Each row is a point on a tangle of strands that fork and nearly touch. The rows are in no order.
In the rows, zero is written as 128.
Points whose rows are less than 205 apart are linked; no others are. Some points are linked to none.
Q232: [119 149 137 123 150 204 157 105  70 165 100 123  84 171 109 113 156 157
 152 133  79 145 153 148 120 131 133 125  82 134  98 128 114 130 169 168
 137 174 135 137 169 138 138 168  91 166 118 124 124  95 145 144 134 161
 153 148]
Q498: [122  84 157 138 148 138 117 129 168 124  68 134  89 190 115 118 154 146
 134 139 130  61  87 130 103 113 136 150  99 119 109 146  51 136 120 154
 156 168 139 101  95 182 117 188 121 144  98 100 141 131 107 155 113 147
 167 128]
Q943: [133 160 149 162 134 120 118 130  80 143 113 153 110  64 176 107 149 134
 173 122 138 158 142 136 129 137 135 172 141 120 132 135 162  87 111 142
 106 117 124  86 176  98 134  70 139 114 161 149  87 152 153  62 156  97
  80 109]
Q786: [136 100  92 155 135  76 134  93 203 101  83 127 102 152 140 120 148 125
 139  88 152  70 119 134 111  88 140 147 146 138 111 133 154  84  88  64
 172 114 139 115 112 172 124 171 133 106 131 104 121 162  90 173 153 140
 108 119]
Q327: [162 127 145 158 140 125  84 115 174 122 162 124 173 138  99 170 140 111
 112 120 120 130 115  91 154  99 107 112  97  93  98 113  94 154 126 120
 147 191 151 102 100 204 154 143  99 149 129  93 117 116 161 147 107 150
 139 182]
Q644: [140  97 104 111 167 109  72 124 125 123 119 171 126 153  90 136 118  95
 110 105 148 101  93 143 117  47 105 141 161 156 167  99 105 123 144 132
 105 108 156 124 156 145 138 115 160 124 125 124 114 139 178 153 129  83
  89 136]
Q953: [142 162 144 128 115 153 134  89 125 145 157 199 154 123 146 123 117 113
  97 142 168 217 159 105 144  83 148 155 113 120 107 134 175 131 140 117
 110 105 142 156 130 106 135 129 127 115 156 102 120 126 136 135 153 143
  98 143]
Q656: [132 174 133 139 159  99 117 152 172 140 142 142 118 104 147 137 162 120
 163 119 167 151  96 102 127 100  68 169 116 123 138 148 100 119 124 135
 137  78 126 141 164 159 108 134 174  96 143 144 113 206 155 104 154 111
  85  91]
Q567: [ 99 111 194 123 165 115  81 148 189  73 114  98 138 125  82 152 109  97
 118 127 167  97  72  98 163 133 162 227 118 131  81 140  74 143 137 110
  85 128 125 128 128 133 129 147 157 145  94 121 106 183  62 151 115 147
 113 125]
Q793: [146 158 120 151 136 117 124 175 151 175 168 136 124 130 142 157 160 120
 141 129 134 159 114 135 105 108  38 153 103  91 138 170 105 172 105 146
 151 126 149 118 154 184  92 159 133 119 150 111 109 164 184  90 135 132
 122  89]
Q865: [128  62 110 123  99 103 105 133 127 118 138 142 125 110  89 178 122 146
 111 147 116 122  96 189 127 149  82  70 176 135 203 126 102 164 158 131
 123 150 129  93 107 132 155 117 135 138  93 143 135  77 180 140 136 101
 116 130]
Q986: [182 147 141 123 108 126 111 109 158 117 155 126 219  96 151 149 148 115
  87 114 145 111  87  80 143  74 135 152 106 126 115  67  99 109 182 125
 118 118 114 172 113 123 172 135 158 161 130 135 146 139 101 128  99  79
 104 181]
Q608: [113 124 189 141 149 132  96 108 164 114 100 174 151 120 128 150 189 154
 153 135 157 135  81 125 168 157 136 169 101  94 120 121  53 160 158 166
 106 148  92 122 118 121 151 141 166 115 101 140 129 150 118 133 107 179
 121 153]
Q138: [126 123 136 109 137 147 119 128  97 154 163 146 152 140 128 135 134 121
  75 156 113 145 126  69 118  70  98 100  84 118 114 121  85 172 150 171
 152 137 165 173 132 150 103 156 119 149 146 115 155 118 185 121  82 133
 149 121]
Q527: [ 99 129 137 150 145 136 109 128  59 131 128 171 142  98 159 100 168 165
 157 120 129 184 176 155 111 141 165 129 147 126 155 127 149 123  98 174
 103 125  92  84 159 115 124 100 129 105 131 152 104 113 157  88 140 144
  83 139]
Q556: [135  96  96 124 107 133 119 117 132 138 183 147 184 144 157 140 142 132
  53 130 142 134 152 101 113  54 119 117 122 114 153 111 137 172 118 142
 164 102 135 178 106 100 107 176 121 111 152  97 153 134 140 158  78 127
 133 124]
Q48: [155 169 112 146 119 145 143 104  51 183 157  98 131 103 156 104 124 132
 116 125  78 162 141 111 130 117 130  39 115 121 100  95 166  89 170 158
 131 164 156 150  99 100 131 105  67 149 173 145 161  91 193  83 104 115
 144 156]
Q117: [145 130  91 153  80 134 137 133 108 178 183 103 118 139 127 170 134 115
 128 132 112 148 145 170 103  93  42 122 134 103 156 138 134 163 143 130
 175 149 153 124 166 126 119 179 106 155 148 119 130 124 203 146 140 111
 145 103]
Q862: [ 84 149 167 137 128 114 101 159 102 112 149  81 148  78 110 139 173 165
 117 103 103 175 140 126 144 163 134 154 106 145 102 150  98 132 149 155
 142 123  98 118 171 164 130 168 105 161  91 149  96 167 136 124 134 145
  74 116]
Q83: [136 195 139 141 160 110  89 147 181 145 215  71 160  85 120 176 124 101
 140  95 120 123 130  97 187 128 124 148 103  85  76 100 151  97 125 100
 112 120 121 117 127 163 154 119 121 111 166 111 103 169  81 108 124 145
 118 189]
Q965: [142 165 139 149 123  82  98 116 166  71 121 118 175 127 136 126 100  77
 131 114 177 167 135  86 152 110 126 152 151 143 112 127 140 128  80  49
 176 110 154 169 124 126 122  98 113 120 142 115 129 144 123 155 118 158
 143 173]
Q622: [114 143  88 145  84 116 123 129  85 144 159  70 128 107 150 134 144 137
 116 103 108 127 151 156 110 107  94 102 152 143 164 116 151 108 140 125
 179 103 129 148 155  79 120 164  97 145 140 155 141 160 161 141 125  84
 109 110]
Q491: [138  57 111 109  90  97 102 126 116 117 116 157 137 149  99 138 108  94
 101 133 154 119  99 189  98  77  84 137 186 148 189 125 120 176 139 125
 136 139 155 120 156  91 132 110 130 144  97 147 139  91 199 167 134 107
 124 114]
Q980: [121 123 161 147  39 119 146 134 131  78  96 107 150 144 140 118  90 103
 123 143 135 121 114 141 117 159 137 159 176 146 136 151 102 141 109  93
 172 147 146 151 126 110 113 150  98 182  96 116 142 121 131 150 136 129
 183  96]
Q671: [137 102  89 130 192 129 107 115 102 171 146 121  92 112 135 138 165 177
 112 101  96  85 128 119 130  59 126  67 114 130 140  96 157  87 171 173
 132 127 138 124 106 113 135 143 125 106 170 122 144 148 150 117  93  70
  86 128]
Q946: [115  72 141 104 173  87 132 156 186  83  98 110 123 101 103 136  97 125
 126 149 152  90  97  98 143 172 137 129 130 151 132 143 119 148 110 113
  90 116 120 110  95 120 128  47 171  83 111 143 123 130  80 115 109 126
 124 113]
Q771: [163 107 109 124 126 108 129 132 252 139 180 114 129 161  96 161  94  75
 118 141 161  82 117  95 127 141 121 132  97  83  94 131 145 149  92  73
  89 128 127 121  64 179 127 137 143 109 151  99 128 140  74 149 130 141
 149 123]
Q350: [133 116 147 136 115 113 108 152 149  99 147 132 171 110 141 156 117 127
 101  98 121  82 130 141 148 121 140 194 152 132 101 136 143 141  99 118
 112 119 127  95 143 171 135 117 119 130 109  77  93 138  86 112 100 120
 114 108]
Q729: [133 161 102 142 122  74 109 153 129 166 155 106 102 124 128  82  97  94
 150  95 149 155 191 137  94 152 136 104 112 107  83 152 209 113  63  66
 145 116 128  99 116 153 101  88  90 113 168 132 121 140 114 101 150 148
 125 147]
Q306: [121 180 146 132 125 169 128 118  46 149 119 116 110 124 138 175 123 128
 186 156 105 150 109 148 175 162  70 124 146 121 164 111 100 139 166 139
 120 133 171 174 167  55 121 121 130 137 152 157 121 125 165 117 119 124
 169 147]
Q93: [105 130 112 118 112 183 176 101  67 158  72 144  80 181 150  84 165 152
 155 137 104 120 130 170  89 130 129 119 126 133 143 129 107 113 155 180
 156 147 106 145 162  88 121 182 113 154 102 151 172  97 162 148 141 136
 164 112]
Q894: [114  88 136 128 134 109 106 166 136 136 120 101  99 148  68 142 105  81
 128 135 142 126 158 158  97 132  95 156 118 127 102 167 156 186 100  81
 150 165 161 101 154 130 114 121  89 143 119 119 113 130 138 160 145 141
 123 125]
Q120: [101 102  93 150 183 109 145 141 168 120 123 124 102 122 108 133 162 191
 174  99 106  98 134 190 130 178 146 107 155 124 153 141 137 123  96 146
 121 134  77  65 120 187 136 136 142  72 103 114 100 123  89 127 140 173
 113 128]
Q487: [133  87 148 116  96  93 116 127 146 104  95 149 121 109 125 101 114  99
 108 135 186 160 123 123 110 137 177 138 150 132 134 124 157  96 152  68
 102 103 112 137  95  34 143 104 140 154 118 170 139 163 105 147 174  99
  67 127]
Q557: [148 118 112 106 137 120 118 125 152 172 167 152 153 121 110 122 163 131
 149 122 140 140 138 167  99 156 167 106 114  93 125  90 144 120 154 150
  43 141  49  94 114 130 165 111 142 112 115 164 114 137 116 119 164 137
  69 159]
Q748: [152 143 117 168 109 128 174 111 164 126 107  83  86 139 152 112 122 165
 146 127  89  86 135 117 135 159 145  70 109 117  94 142 162  74 106  98
 162 164 129  86  54 153 130 115  99 123 144 112 148 113  84 111 125 140
 170 128]
Q970: [108  76 148 145 108 115  75 153 107 122 137 134 137  85 109 191 122 133
 115 129 113 116 117 183 159 172 121 127 173  99 170 114 121 159 150 122
  95 148 129  76 114  80 154 105 122 135 117 139 109 129 135 122 126 111
 102 139]
Q735: [141 134 102 121 191 116  95 131 120 143 147 118 102 123 118 145 115 112
 116 105 119  87 121  92 145  47 100 105 132 151 131 101 143  92 137 125
 137 104 175 146 140 139 129 104 139 112 168 111 122 164 153 121 107  76
 104 139]
Q708: [138 151 166 113 132 173 153 114  86 155 133 155 114  76 149 134 113 152
 122 149  94 131 128 103 166 144 158 126  83 116  76 122 146 104 172 154
  67 144 134 110 123 122 151  83 139 137 153 120 125  93 105  65 118 109
 125 122]
Q592: [141 159 104 110 198 126 134 142 159 134 164 161 146 107 134 146 149 126
 181 114 135 107 106 129 147 111  82 179 139 133 164 123 113 147 108 171
  86  96 128 122 203 178 124  89 199  62 141 116  79 147 127  91 122 134
 122 110]
Q294: [134 171 147 142 115 181 178 126 115 132  84 154  92 172 125 119 135 173
 158 154  90 157 118 144 120 178 134 115 101 132 112 167 101 112 137 156
 141 168 126 109 110 206 124 163 138 165 109  94 130  74 125 102 155 148
 170 104]
Q922: [123 111 141 137 182 112 122 151 142 101  68  88  94 131 102 139 108 124
 168 126 117  60 101 124 148 144  98 131 124 154 131 144 107 142 105 109
 153 150 169 104 129 122 122  62 130  84 127 127 115 140 104 116 101 126
 160 143]
Q848: [123  82 132 125 140 143 156 124 156 156 115 142  58 136 102 123 116 133
 118 145 138 136 156 131 119 123 132 121  98 115  93 162 176 141 135 101
 121 155 139  96 114 115 131 121 109 118 133 117 132 130 115 148 161 137
 102 102]
Q732: [130 100 142 135 159 126  75 129 161  99 114 116 130 173  64 151 129 120
 117 126 111  97  82 117 129 122 127 112 121 133 136 117  40 133 139 131
 142 172 144 110 102 222 141 178 119 161  93 109 122 108 141 169 127 135
 152 173]
Q96: [ 96 135  68 147 147 111 132 126  83 138 148  81  92 118 112 114 129 146
 118  85 105 162 198 157 109  90 126  92 140 155 138 145 201  97 111 105
 196  99 128 120 160 114 117 167  89 115 141 121 134 143 142 172 147 132
  83 130]
Q948: [142 134 107  90  89 144 163  92  27 121 110 148 170 110 164 110 137 135
 117 127 106 118 116 141 141 115 137 100 153 179 178  93 141 107 153 190
  97 116 133 168 160  56 144  88 140 140 116 164 164  67 169 104  94  80
 142 115]
Q537: [144  90 118 123 106 127 144 136 124 150 128 175  95 131 132 109 110 134
  74 125 129 123 136 133  95  96 158  97 136 125 108 137 170  89 143 123
 112 134 131  78  92 149 135 124 117 157 126 106 146 116 149 107 156  77
  86  78]
Q469: [153 136 149 133  94 122 146 135 212 132 166  91 134 124 119 152  92 116
  98 164 126 109  95  46 152 157 144 102  78  92  90 127 107  95 137 112
 105 131 123 128  36 177 137 142 151 146 143 120 151 133  68 115 129 114
 154 125]
Q576: [168 104 123 107  87  90 115 153 155 117 166 147 224  89 140 139 144 126
  65 128 160 148 105 102 113 117 148 116 139 118 154  86 123 129 151 127
 106  89  96 159  71  98 151 125 160 143 115 154 157 129 112 111 121  78
  85 158]
Q25: [170 184 100 149 125 129 167  89 106 144 107 118 116 140 153  79 123 110
 145 103  91 139 123 119 130  92 110  82 140 158 104 109 167  51 147 147
 161 150 157 149 134 162 157  92  85 148 146 120 153 103 200 108 144 104
 136 142]
Q89: [106 118 103 134 141 101 160 138 198 128 154  61 109 119  95 134 163 158
 153 108 110 106 133 158 125 191 137 123 113 119 115 140 135 122 114 120
 110 129  73 101 115 166 138 175 129 106  97 141 105 167  71 160 158 183
 102 111]
Q587: [145 107  99  96 127 173 149  80 154 119 116 125 100 179  96 152  85 106
 118 149 113  76 107 127 147 116 119 119 145 138 142  97 120 136 167  98
  98 138 147 169 109 107 154 139 138 136 127 116 134 107 105 186 117 111
 176 133]
Q670: [ 91 123 146 148 110 133  93 155  72 119 154 135 161 122 120 143 146 162
  90 112  98 173 156 156 118 110 134 134 141 134 129 147 104 154 125 160
 156 133 126 101 158 186 112 187  93 163 101 107 115 115 162 122 124 144
 106 121]
Q570: [ 95  93 124  88 165 123 121 123 115  94  80 129 103 109 128 111 158 176
 118  89 127  88 103 142 142 112 136 178 119 185 143 139  68 139 142 173
 134 105 118 130 183 155 137 166 167 106  74 139 102 131 101 170 111 123
 129  88]
Q583: [106 137  95 147 151 111 110 149  97 132 140 117  92 137  81 123 134 148
 133  86 107 180 176 180 101 119 127 112 152 153 128 152 163 103 117 115
 147 125 123  81 163 201 124 163 105 152 116 112  96 120 156 141 180 133
  78 132]
Q524: [132  98 117  96 167 155 143 131 123  95  66 124  91 187  92 121  66  98
 135 151 106  53  99 131 131 141 126 124 156 164 136 122 110 136 126 114
 101 147 166 138 122 124 123  69 132 125 114 110 134  85 109 135 100 108
 197 131]
Q905: [111  91 114 133 146 112 110 137 151 133 137 152 145 126 152 137 141 131
 105 131 172 134 148 121 120  92 124 128 137  97 158 134 151 175 109 114
 154  93 121 148  98  51 103 133 139  65 158 130 145 174 110 150 100 147
 107 133]
Q187: [100 135  93  88 169 137  94 129 140 100 178 135 161 142  91 146 107 107
 129 119 148 141 149 145 143 123 132 157 166 143 175 103 115 166 120 114
  76  66 101 163 170 121 119 143 176  90 123 136  93 146  88 168 129 146
 112 150]
Q473: [110  96 136 130  69 127 139 140 126  73  93 160 146 168 134 112  80 128
  99 137 128 104 116 157  99 158 178 108 201 147 152 141 105 111  88 104
 135 121 121 110  81 161 102 148 116 169  87  98 157  80 115 127 141 113
 167 101]
Q252: [131 187 131 132 124 122 130 142  71 160 156 101 128  77 163 117 114 141
 121 147 108 175 127  83 137 135 100  65 109 132 125 122 133  96 146 150
 139 104 152 164 110 109  94  92 115 119 176 160 156 126 176  60 106 106
 145 124]
Q685: [140 108  75 129 128 153 146  95 202 122 168 109 112 156  96 190  94 117
 108 140 105  90 141 134 160 121 105 125 133 114 129 128 165 163 120  67
 127 137 147 130  99 163 145 168 129 109 147  72 111 108  88 197 122 129
 168 125]
Q502: [107 122 124 141 143 166 151 114 102 121  98 114  97 143 176  78 153 192
 149 113  89  66 160 142 118 154 191 106 120 124 103 124 141 100  99 145
 140 144  90  85 109 105 115 133  96 111 128 123 138 123  63 107 105 150
 146 134]
Q543: [ 96 136 154 142  63 128 163 157 102 112  87  96 109 128 120 119 109 103
 155 157 121 163  99 149 115 187 101 107 172 140 157 154  84 138 147 129
 194 155 157 165 142  79 115 152 104 185 115 153 167 115 186 141 175 121
 185  88]
Q864: [111 108 177 123 132 131 117 136 116 135 107 154 163 139 141 112 183 162
 151 150 130 112 119 155 108 186 157 142  98 101 110 131  60 177 114 198
  91 162  70  98 122 145 127 124 131 127  80 148 127 109 121  86 100 186
 133 141]
Q328: [104 115 139 114 184 121 124 121  86 121  71 151 113 107 163  93 183 180
 144 110 129 104 114 104 126  85 119 151 100 166 138 139  95 132 129 199
 164 115 128 139 185 125 117 120 159  81 118 149 127 139 145 114  88 124
 122  99]
Q564: [135 168 158 168  71  98 125 127 136  97 105  98 156 152 143 102 105  70
 159 123 153 154 146 123 114 149 132 155 156 123  99 145 137 124  75  66
 199 147 147 159 130 121 109 129  67 169 130 119 131 136 142 151 144 166
 171 154]
Q883: [171 187 128 160  71 157 185  87 136 148 119 140 112 156 162 101 131 146
 134 129  97 155 125 120 113 119 129 124 114 125  87 146 144  75 151 133
 159 158 130 119 123 201 146 170 105 177 128 101 128 106 167 118 163 114
 151  89]
Q247: [127 143 160 117 128 161 144 120  96 107 102 147 143 116 189  73 134 162
 132 124 109  77 138 102 126 147 216 143 121 135  88 102 128  76 119 150
  92 121  89 101 124 114 131  91 135 142 124 127 135 113  63  74 110 109
 121 133]
Q281: [137 153 123 130 163  90  93 166 154 183 194  93 121  90 116 122 113  97
 139 105 138 150 160 107 137 151 130 107  90  80  84 126 185 120 100 109
  95 117 120  99 110 147 119  78 107  83 180 138 110 162 105  79 131 154
 112 167]
Q85: [106 175 149 156 137 164 115 138  96 154 130 107  90 103 152 182 126 154
 185 146 101 115 126 149 180 173  97 152 136  81 151 131 124 143 136 129
 122 120 134 127 133  52 123 134 134  93 167 141 102 174 103 105 121 125
 143 131]
Q381: [131  82 127 113 154  93 149 116 190 103 123  85 138 123 111 111 148 146
  96 141 142 139 129  46 125 124 131  69  66 147 104 135 115 143 118 120
 169 147 126 153  79 161 126 123 123 112 118 147 158 120 115 160 103 174
 131 150]
Q387: [102  97 113 156  99 120  87 152 101 112 129 136 133 160 123 142 101 138
 112 112 102  92 147 174 111 156 172  72 195 101 150 108 127 108  94 101
 149 139 116  76  65 144 112 151  90 152 128  98 155 102 109 124 119 120
 152 153]
Q441: [123  82  79 102 127  99 170  98 168 104 121  76 133 111 123 109 162 150
 101 132 133 132 136  97 110 110 103  86  93 171 155 134 122 153 135 113
 174 112 112 184 127 120 129 166 146 103 103 165 151 134 121 197 120 157
 122 120]
Q181: [130 183 150 114 118 128 129  92 105 116  81 182 150 114 170  92 164 135
 172 146 169 163  96 110 126 130 139 136 117 150 147 111  98  82 157 159
 114  96  90 176 149  91 132 105 196 115 124 187 153 132 150  99 143 103
 113 129]
Q488: [142  91 125  91 114 102 150 158 162 109 154 125 157  78 104 150 106 126
  95 135 117 112 115 132 140 152 110 142 129 157 126 147 135 164 125 140
  75 118 115 103 142 178 144  74 158 125  93 118 106 105 116 101 117 108
 101  81]
Q791: [144 164 112 131  83 161 151 124  54 175 151 119 133 150 124 148 105  88
 161 149 102 171 148 183 120 147  74 116 150 116 157 116 131 158 140 132
 114 146 171 145 175  90 120 119  97 154 146 147 118  87 181 117 141 142
 177 149]
Q683: [135 165 125 175 123 136 116 147  88 197 143 129  80  99 176 147 132 129
 170 121 117 125 144 165 128 136  93 139 136  72 132 135 171 116 117 119
 123 124 146  89 142  83 108 117 116 107 188 138 102 169 151  67 135  98
 125 107]
Q100: [109 102 156 141 180 107 115 168 156 113 118 154 137 155  96 127 142 155
 160 146 136 127 116 147 113 190 146 112 126 114 131 152  84 164  74 165
 104 149  94  83  90 199 107 104 135  99  96 116 122 105 116  92 119 190
 131 155]
Q700: [137 142 167 145 155 129 134 101 182 133 137 159 163  93 170 140 208 176
 126 116 139 137 112  88 168 109 123 168  72 104  89 132 114 151 142 172
 145 139 110 131 132 136 149 140 136  90 130 109 131 162 113 117  93 175
 105 125]
Q241: [186 142 115 113  40 116 195  88 184 124 122  86 137 120 164  91 120 106
 109 141 135 117 116  80 108 135 138 125 105 139 101 114 146  72 158  80
 137 117 115 173  99 119 153 141 136 173 121 150 146 138 108 152 160  88
 130  95]
Q820: [108 136 134 114 211 134 143 122 135 128 140 137 127  66 145 128 183 205
 127 105  96 109 126  87 171 108 133 135  80 141 105 129 137 125 149 207
 147 117 117 124 162 155 136 123 158  65 138 117 116 142 109  98  85 142
 103  95]
Q201: [112 144 176 121 175 118  97 135 156 100 140 124 160  99 132 124 136 121
 141  96 147  99 121 109 153 110 177 222 133 133  82 112 114 107 126 135
  98 108 104 124 184 150 142 129 149 127 114 106  85 175  65 121 116 140
  89 142]
Q67: [132  74  97 121 151 135 124 132  89 163 131 177 102  92 162 117 170 178
  88 114 119  96 121 129 104  83 161  99 130 121 161 112 170  94 144 186
 102 112 110  90 104  83 140 128 152 115 148 123 143 136 151  90 111  46
  65  81]
Q974: [121 163 148 100 123 154 136 113 117 131 115 205 141 168 131 105 113  98
 139 170 183 206 130 107 113 120 140 145 122 127 142 138 100 146 137 129
  97  92 119 181 136 109 106 131 174 119 130 150 141 126 143 134 157 154
 127 126]
Q431: [114  59 140 119 159 105 103 126 146  99  76 117 128 131 130 116 119 116
  82 121 167 116 125  85 125  74 150 141 128 129 116 122 143 148 132  93
 180 125 154 160  99  31 113 123 105 102 141 138 156 169 107 174  87 140
 126 139]
Q119: [109 121 116 128 134 161 185 144  87 142  71 102  78 158 166  76 133 160
 167 142 103  82 145 147  83 154 124  96 122 132 135 151 122 132 100 149
 177 143 113 119 134  83  88 116 103 106 123 147 169 121 115 106 111 145
 176 111]
Q785: [ 94 133  94  76 157 158 103 135 117 117 178 127 151 150 111 127 121 135
 102 112 113  90 144 128 116 114 177 143 147 143 150  87  95 120 142 158
  73  59  84 159 152 153 112 186 174 121 116 129 115 153  67 147 114 112
 115 126]
Q468: [118 101 118 106 152 125 128  84 168  82 108  91 147 115 129 125 167 158
 113  97 143 105 111 120 156 104 119 168  94 166 131 123  78 179 140 133
 156 127 122 164 161 118 149 169 141  96  87 137 114 141  82 206  83 176
 146 134]
Q9: [106 139 153 161 102  79 129 191 170 133 174  76 148  76 107 160 150 141
 137 116 122 161 120 144 138 196 101 151 118 102 116 178 128 152 109 129
 130 131  87 101 121 170 123 161 106 124  99 130 105 183 126 124 137 167
  88  88]
Q88: [161 167 152 135  63 147 149 106 163 155 143 108 105 110 149 126  95 114
 112 154 135 144 108  74 144 147 155 107  94  92  87 112 146  48 184  89
 118 124 125 141  60 113 154 145 126 172 156 144 155 144 102 126 174  85
 130 126]
Q87: [ 94 115 143 143 124 135  63 134  77  98 130 164 158 125 120 152  95 117
 116 112 133 140 160 161 148 148 193 131 195 111 149  93 152 119 114  94
 100 115 122 104 107  82 133 113 112 137 138 116 115 117 107 137 124 124
 111 188]
Q857: [127 179 154 138 141 116  85 121 179  98 159  92 142 126 102 168  87  76
 125 117 144 140 138  84 182 121 152 166 120 113  65 125 167 110  96  40
 137 122 157 134 111 141 144 123 106 132 159  95 105 145  75 154 133 142
 140 183]
Q343: [120 152 148 139  98 131 140 127 185  96 147 125 142 118 103 163 104 135
 119 163 127 166 102 101 166 186 139 112 122 123 129 144  94 122 133 102
 112 119 113 131  67 193 136 157 163 140 116 112 127 116  95 139 155 141
 139 129]
Q266: [109 192 159 122 134 164 132 131  91 106 108 150 128 134  95 144 115 160
 149 156  98 180 113 118 163 197 144  94 118 141 129 134  70 106 157 146
 115 129 114 139 115 192 132 141 160 149 111 131 132  83 131 108 149 142
 153 148]
Q727: [155 146 115 115 143 165 140 140 143 157 147 135 118 200 111 134  92  65
 117 169 129 126 127  89 106  90  77 135 102  94 119 140 104 177 107 119
 147 148 184 174 133 156 100 152 112 142 158  84 130 111 166 142 119 142
 195 131]
Q127: [122 106 109  98  76 148 205 119  71 139 117 154 107 140 150  70  87  86
  96 149 138 159 160 143 103 116 131 128 154 156 133 156 195 143 115 137
 122 122 150 148 166  52 113  85  96 147 121 130 166  81 165 128 148 125
 136  73]
Q300: [108 147 139  95 141 137 142 166  78 133  81 161  99 176 128  78  98  91
 168 159 166 169 134 128  78 150 126 147 149 145 162 149 106 130 104 134
 106  88 137 164 168  92  79  92 157 136 131 166 121 130 154 103 166 129
 137 110]
Q413: [129 110  77 115 127 135 134  95  66 100 106 137 139 116 155  99 134 153
 123  93 119  86 138 160 139  97 163 123 184 188 205  95 167  78 121 150
 115  82 118 138 157  65 152 105 149 105 121 132 126 110 118 144 111  73
 111 130]
Q332: [164 145 106 154  67 122 145 140 154 175 152  71  81 142 113 137 104 105
 162 136 104 108 145 167 107 185  98  87 115  88 116 144 157 122 126  83
 135 182 125  80  81 144 134 132  97 161 145 134 129 124 126 114 161 112
 172 123]
Q486: [157 151 133 143 132 135 136  80 154 180 133 160  90 137 137 109 149 106
 127 131 162 176 156 104 123  66 124 135  81 102  82 126 187  99 154 106
 146 138 150 145 127  99 143 134 100 121 165 121 132 164 156 154 168 133
  89 141]
Q184: [129 149 114 129 118 138 114 160  81 145 125  85 109 161  93 160  89  66
 174 124 110 116 154 191 121 159  74 152 149 123 134 129 149 171 101  79
 132 159 181 127 182 106 119  99  92 155 140 119  91 111 142 140 131 139
 177 163]
Q339: [112  84 189 120 138 122  86 128 151  87  67 141 118 137 118 119  98  99
  97 142 170 119  94  83 141 108 176 171 128 125  89 122 109 114 156  93
 120 137 143 138  92  61 124 113 130 153 119 143 145 165  91 146 118 119
 122 133]
Q397: [111 114 137 102 156 153 148 182 106 130  82 131  79 160 118  99 108 115
 183 151 149 119 145 160  84 184 129 186 131 131 148 173 123 167  84 134
  96 121 121 109 179 110  95  99 154 120 121 137  84 132  99 106 162 140
 131  90]
Q723: [126 128  88 101 121 117 130 115  98  81 122 127 154 144 125 108  97 110
 139  99 138 118 163 165 125 116 138 155 187 194 171 116 157 126  92 110
 105  84 122 139 189 114 124  80 146 107 109 138  94 105 107 147 126 121
 132 133]
Q546: [139 138  89  88 113 168 188  88  44 158 127 167 155 174 130  82  95  84
  93 138 104 146 143 136 118  80 133 102 147 166 136 110 165 129 135 195
 101 126 157 176 165 106 130  98 110 144 134 121 165  54 191 124 118 122
 145 119]
Q663: [105 102 129 143 106 119 110 147  67 125 105 165 137 156 123 107 137 128
 171 130 144 155 160 215  78 158 135 122 182 127 175 134 120 152  82 135
 121 144 102  78 157 114 109 112 108 142  94 151 121  81 167 118 160 157
 123 161]
Q560: [160 142 128 124  81 101 146 140 143 144 164 126 171  65 174 133 132 149
 108 153 144 165 121 104 133 171 117  77 115 113 146 113 139 127 136 128
 117 106 112 142  66  97 133  75 141 107 142 158 157 111 127  68 114 102
 138 138]
Q528: [162 104 133 147 136 130 111 107 189 105 139 155 151 151  96 166 110  81
 110 155 158 151  99  92 140  87  64 130 120 112 141 143  96 204 118  94
 155 172 172 143 116 159 133 124 126 130 128  95 134  94 189 178 115 155
 162 142]
Q890: [133 155 126  89  78 155 157  85  80 125 123 146 161 108 157 111 163 151
  98 136 125 149 130 115 134 120 143 126 100 164 135 108 134 113 183 163
 124 103  98 185 154  75 148 151 156 151 111 165 157 105 140 132 119  98
 118  95]

A fork is a point with three links. Follow the links from the first point to the second and name the forks in between, in order.
Q524 / Q905 -> Q339
Q729 / Q387 -> Q980
Q857 / Q546 -> Q980 > Q848 > Q974 > Q948
Q748 / Q48 -> Q502 > Q294
Q486 / Q980 -> Q848
Q735 / Q9 -> Q848 > Q791 > Q117

A fork is a point with three links, a tip a point with one. Leave the first point through the second and follow the links. Name the first fork or tip that comes.
Q980 / Q473 -> Q848
Q864 / Q100 -> Q117
Q89 / Q120 -> Q381
Q201 / Q350 -> Q469
Q339 / Q431 -> Q498
Q498 / Q732 -> Q339
Q735 / Q644 -> Q980

Follow the links from the first point to the second, and from the first to the third. Name the last point that the two ways share.
Q943 / Q83 / Q397 -> Q848
Q820 / Q970 / Q953 -> Q848
Q431 / Q560 / Q93 -> Q294
Q85 / Q328 / Q948 -> Q791
Q48 / Q567 / Q332 -> Q294
Q89 / Q491 / Q527 -> Q791
Q570 / Q127 / Q592 -> Q117
Q948 / Q656 / Q862 -> Q117
Q656 / Q187 / Q397 -> Q974
